Each row is a point on a tangle of strands that fork, close into loops and nearly touch. The rows are in no order.
(in the rows, 100 means zero)
Two points are linked if the straight distance between their rows is under 75.6. Some points are linked to none.
k552: 106 123 107 119 102 101 117 162  71  98  92 102 118 124 102 110  76 112 111  80  76 117  97
k306:  66 116  77 136 104 100 101  83 123  92 105 125 140  90  52 107 116  94  87  84 118 100  81
k324:  89  79 106  96 111  73 115  90 118  91  55  92  91  79 105  55  92  91  87  93 119 109  70
k791:  64  76  65  92  71 112 119  82 115 114 126 115  98  89  89 107 143 103  95  82 109  63 135
k131: 106 121  95  69 124 113  95  53 121 125 126 125  89 124  82 124 111 100  81 116 109 107 120
k510:  77  84  84  95  90  71 148 130 116  57  70  85 130 109  95 128  96 118 123  85  77  98 109
k290: 116 109 104 120 121 104  88 137 110 117  61  84 100  60 125  93  85 105  85  89  69  79 105
k344: 112 123  85  76 120 104  70  37 100 133 117 123  79 122  63  95  92  80  86 126 103 100  96
k732:  84 122 109 120 146  75 117 101 120  63 101  98 108  86 103 131 101 112 113 113  58 134  95
k190:  79  43  92  79  43  96 136  94  88 113 108  94  93 127  95  66 101  90 122  93 115  66 109
k327:  79  90 100  95  81  99 122 156  86 116  80  85 100 102 101 105  99 101 110  81 113 101 130
k696:  85 118  87 103  71 120  99 128 115 137 113 116 108  90  95 141 139  82 100  68 150  83 133
k963: 113  56 137 109  67  94  94  58  82  51 105  90  48  93 110  54  76  70 128 115 130  89  81
k868: 111 118 116 147 126  90  85 109  97 118  73  99  70  71 104  58  86  99  76  89  93 110  85
k805:  82  87 112  91  99  46 117 133 101  81  52  63  93  39  98 123 100 112  90  93 102 111  90
k20:  90  46 109  97  37  87 128  83  81  92 112  92  69 129 102  52  84  78 134 100 114  66  94
k108:  79 106  82 100  63 114 126 151 100 141  91  94  95 101 106 122 121  84 113  70 128  86 146
k76: 130 148 118 108 132 101  98 105 109 120  96 122 108 122  90 110  80 100  80 102  91 116  93
k184:  79  73 108  91  80 122  79 114  73 126 109  93 127  84  84  98 123 104 100 106 149  93 102
k72:  66  66  79  93  72 121  91  88  90 123 135 105 113  87  82  98 134  94 106 100 128  74 109
k850:  75  90  90 120 105 125  62  79  99  89 145 101  99  75  88  78 114  91  99 112  98  92  91
k894:  88  75 105  82 119 107  95 101 123  83  86  83 114  74 111 104 104 112  93 113  92  90 112
k569: 113  79 135  78 104  74 104  82  81  77  74  85  51 126  97  59  73 102 105 112 122 129  98
k466:  91  60  99  73  68  99 125  94  71 131  93  92 101 143  88  62  97  86 116  91 130  82 106
k302: 108 108 117  94 122 119  76  91  95 117 107 115 151  93  89 120 112 120  85 117 125 106  86
k535: 120 124  81  87 117 119 114  96 119 118  90 102  97 129 120  92  78  85  94  89  66  92 118
k333: 117 126 127 100 146  87  76  63  93 111  80 104  67 100  85  78  83 110  74 124 106 134  92
k570: 118 106 140  93 148  65  95  90  86 105  65  89  53  94 103  83  84 122  79 113 100 133  95
k316: 115 102  62  69  81  90 102  57  86 112 104 113  37 148  80  73  78  87 107 113  65  95 115
k835: 108  95  75  66 105 133 100  75 126 117 120 116 118 104 130 139 131 106  89  99  99  73 127
k993: 112 111  97  91 109 129  86 128  99 101 108 105 140  97 131 142 109 110  99 100  97  99 108
k25:  91  90 132  98 132  37 121 112  95  81  55  79  98  44  96 129 107 127  99 107  89 132  59
k61:  96  75 113  84  91  91 118 106  79 112  73  90 103 131  88  61  82 101 102  92 122 104  99
k158: 141  84 114  80  85 124  72  91  45 103 102  81  78 133 118  67  92  91 120 119 113 101 108
k493:  84 132  81 106 108  91 120  81 108  99 129 123  48 141  76  92  86  94  95  93  82 137 114
k654: 139 115 119 125  98 135  58 103  59 139 105  93  77  96 128  67 106  81 102 112 114  90  99
k75: 135 135 122 149 126  98  80 122  93 140  87 110  74  88 102  74  77 111  73  85  91 102  82
k683: 111  97 128 104 132 131  48  93  96 111 106  90  91  59 116  84 112 107  79 121 107  95 106
k744:  99 102  93  93 129 102 111  64 132  76 121 110 129 104 102 134 116 132 110 132  67 111 116
k343:  81 106  87 126  74  62  97 132 113  97  67  57  81  12  99  81  98  95  84 100 125 111  87
k364: 127 118 121  82 120 126  58  79  93 131 118 121 137 100 105 126 114 105  75 120 131 109  82
k863: 106 108  83 107  72 138  85 102  96 152 135 116  97 107 136 108 124  56 100  87 118  81 110
k106: 134 150  99  95 106 102 107  91 153 102 129 138 122 141  98 156 136  92  93  91 106  95 105
k442: 121 113  66  90 104 134  91  77 112  85 137 110 105 119 124 107  94 110 103 118  43  92 107
k556: 111 101  61  92  83 124  95  78  87 103 145 112  99 123 112  87  98  93 103 103  66  80 101
k800:  99 100 122 113 112  67 129 144  74  85  63  90 118 113  92  98  71 126 105  90  78 123  81
k253:  93  89  63  83  85 131 103  81 120 121 117 120 129  93 107 129 139  97  92  82 111  57 123
k557: 117 144 105  90 106 102 115 116 138 111 122 134 103 137  97 157 131  90  92  69 118  94 122
k393:  89  66 113  76 111 104  92  77 112  82 100  87  95  95 103  83  99 107  96 115 104  99 105
k563:  74  63  91 107  83  83  91  56  87  59 149 108  91 101  74  63 100 101 105 116 100 100  61
k892:  72 107  84 107  86  68 138 155  97  68  69  74 120  96  84 142  95 112 123  71  79 102 116
k463:  86 101  77 101  98 112 123 104 110  94 102 113 133 121  87 115 107 110 103  83  95  93 111
k315:  91  83 112 105  83  93 118 135  82 126  65  86 100 108  93  70  89  99 103  83 120 100 107
k577:  80  65  88  83  85  73 144 113 137  48  78  86 103  92 118 113  92 112 114  91  74  95 106
k956:  69 112  60 128  74 110 106 107 112  91 106 113 148  98  59 114 116 101 104  75 113  81  98
k641:  60  87  60 122  71  90 105 113 126  45 106  89 121  67  80 104 107 110 107  95  92 104  93
k664:  91  95 113 115 118  73 107 110 110 113  57  89  63  63 110  62  97  91  82  87 113 113  90
k66:  98  64 125  63  97  91  94  61  85  86 102  90  71 123  85  68  86 105 102 120 126 111  98
k515: 147 114  94  94  74 127  77 100  40 129 101  99  82 150 132  82  85  73 116 104 109 112 100
k815:  93  96  98 123 101 139  53 104  98 106 121  92 105  60 110  76 113  85  98 112  98  82  97
k909:  63  72  84 116  93 103  76  66  91  76 151 108 106  83  70  75 113  97 100 114 105  95  72
k812:  93 109  72  90  91  85 111  58  94 103 114 111  32 139  79  66  83  84 100 106  80 122 107
k421: 121 127 101  96 135 111  66  49 104 117 101 108  92 109  81  82  84  88  80 125  92 107  89
k937: 125 150  92 104 122 107 106  73 150  94 134 135 119 126  90 146 116 102  98 109  78 103 107
k966: 107 120  82 111  86 135  89 139 102 106 120 113 126 100 132 134 110  91 101  79  98  96 108
k352: 111 113 133 108 143  81  99 119  99 111  77  94 126  65 100 146 106 131  93 111  76 105  96
k351:  96  93  94  65 115 114  98  66 110 109 119 103  86 120 100 104 104 110  92 115  94 105 125
k777:  90 133  90 115  98 111 108 100  99 109 141 129  83 139  72 100  96  90  98  85 100 121 106
k310: 132  82  85  57  87 100  90  55  88  91  88  90  46 138 100  69  77  90 110 126  77  89 120
k332: 117 109  73 121  72 138  77  92  75 141 139 100  88 113 148  85 112  51 118 102  93  68  96
k779:  97  92 114  89 102 119  77 122  78 126  93 101 143  78  95 127 119 124  89 108 142 100 100
k990:  97 136 107 106  92 107 106 141 122 121 123 126  96 109  93 151 133  83  94  62 131  96 130
k233:  92  84 122  84 116  52 138 113 107  49  69  88  91 107 112  92  74 111 113 105  89 136  69
k543:  84 134  84 123  89  86 119 157  98  83  83  91 133  91  82 149 103 107 112  70  88  96 116
k258: 100  77 109  88 108  70 107  55  99  88  67  95  80 100  90  40  87  83  90 102 131 113  56
k232: 128 139  77  92 115 128  95  74 134  97 136 125 111 119 115 135 103 104  96 115  59  98 108
k500: 132  72 110  69  76 110  94  80  71  96  96  78  54 138 111  63  81  88 125 116 100  89 121
k505: 136 119 116 100 115 134  50  91  77 128 112 107 105  90 121  96 101 100  82 115 113 101  90
k546:  73 115 101 130 124  94  95  96 113  94  98 115 123  81  67  99 104 106  82  99 113 120  80
k517: 124  65 124  99  91  84  83  48  83  74  81  84  68  99  95  39  80  69 105 114 127  90  73
k906: 108 138  99 127 100  95 117 171  90  96  86 100 126  98 104 142  88 103 107  69  66  99 102
k599: 142 149 123 135 124 110  78 125 100 124 105 119 104  96 103  98  82 104  75  95  85 107  77
k690: 128 112  96 124  90 138  63  85  71 144 116  89  79 101 136  68 113  52 113 113 103  67  97
k236:  79  84  67 107  87  89 139  88 130  94  83  97  80 108 109  56  93  73 101  74  78  89  99
k477: 126 113 145  86 154  72 108  99  89 136  66  95  78  97 104 116  87 131  78 109  91 115 107
k927:  97 110 114  90 144  86 108  77 119  80 116 101 114 105 100 138 104 128 115 136  73 131 116
k312: 114  97  92  70 100 131  85  92  97 110 119 114 134 117 148 153 121 107  94 105 111 106 111
k935:  79  97 102 110 119  62 138 116 115  48  84  89 130  93  98 136 102 121 129 106  62 123  94
k920:  82 100 115 126 113 100  81 126  87  79 100  96 114  79  84  89  93 119  95 108  99 121  83
k797: 111  96 134  77 137  64 109  89  98  78  65  82  53 107 112  81  77 108  93 114  96 135  99
k647: 109 105 105 113 105 118  89 128  78  83 101  93 119 114 109  80  77 111 110 104  78 109  90
k897:  90 103  91  93 116 112 114 108 135 125  79  96  96  86 111 110 112  88  88  77  98  78 136
k461:  87 127  69 130  76 127  91 111 121 102 138 131 129  96  78 128 129  85  99  72 114  79 101
k64:  75  57 116 110  46  84  93 109  99  64  83  81 101  61  90  65  77  91 117 107 138  96  68
k526: 122 101 137 105 149  65 109 111  95 135  59  87  89  70 106 126  91 134  80  95  75 100  90
k502:  95  69  75  87  65 108 115  85  87 102 130 100  89 127 105  69 101  94 112  98  81  72 108
k208: 120 121  94  85 101 102 119  90 117 108  97 131 168 139 105 165 130 117 114  94 121  94 105
k431:  90  42 122 104  40  96 103  74  82  67 131  94  61  99 108  65  83  85 135 114 117  67  90
k80:  97  91  99  89 118 112  86 122 122  93  75  74 132  50 118 130 109 115  92 110  85  78 117
k195:  81 108  95 118  90  50 113 144 100 105  61  61  71  27  95 108  99  99  84  79 103 112  97
k879:  87  95 124  99 127  49 136 117  97  77  60  90 101  96  98 105  90 115 102  99  91 136  75
k170: 101 102 118  93 122  90 100 126 101 103  70  84 146  63 102 149 112 131 101 111  91  92 109
k12:  75  46 108 106  45 106  83 106  96  57 116  86 112  73  90  76  85 100 123 110 116  82  81
k888: 133 119 107 102  93 123  83 126  55 115 104 105 108 135 126  92  80 102 105  99 101 120  94
k833:  66  69  77 111  50 102  85 120 107  57 110  73 133  60  76  93  97 107 108 109 114  92  90
k359:  87  71 100  81  96  74 139  97 124  40  93  94  84 114 118  93  77 113 113 100  75 116  89
k845:  96 137  80 128  94 120  99 106 118 104 145 136 117 121  77 113 112  83  94  76 101  96  94

A tip is a point with one link. Name the tips that can be reached along the links from each point below, in the order of the rows.
k493 -> k744, k343, k463
k466 -> k76
k815 -> k863, k563, k966
k833 -> k641, k64

A piece is two or more points that can be reached from each other along the links. Count, over all rows, the pieces, the separate loops (a circle has one, a figure eight two, a Y none), the forks (points with three links) and the tips (points with one).
pieces -> 5
loops -> 5
forks -> 9
tips -> 9

Name the points in between on the shortest way along the links from the first point to the second, in order.
k894; k477 -> k80 k170 k352 k526
k906; k343 -> k552 k800 k879 k25 k805 k195
k76; k517 -> k599 k75 k868 k664 k324 k258
k343; k812 -> k195 k805 k25 k879 k800 k552 k647 k888 k515 k158 k500 k310 k316
k966; k815 -> k993 k312 k835 k253 k791 k72 k184 k779 k302 k364 k505 k683
k131; k526 -> k344 k421 k333 k570 k477
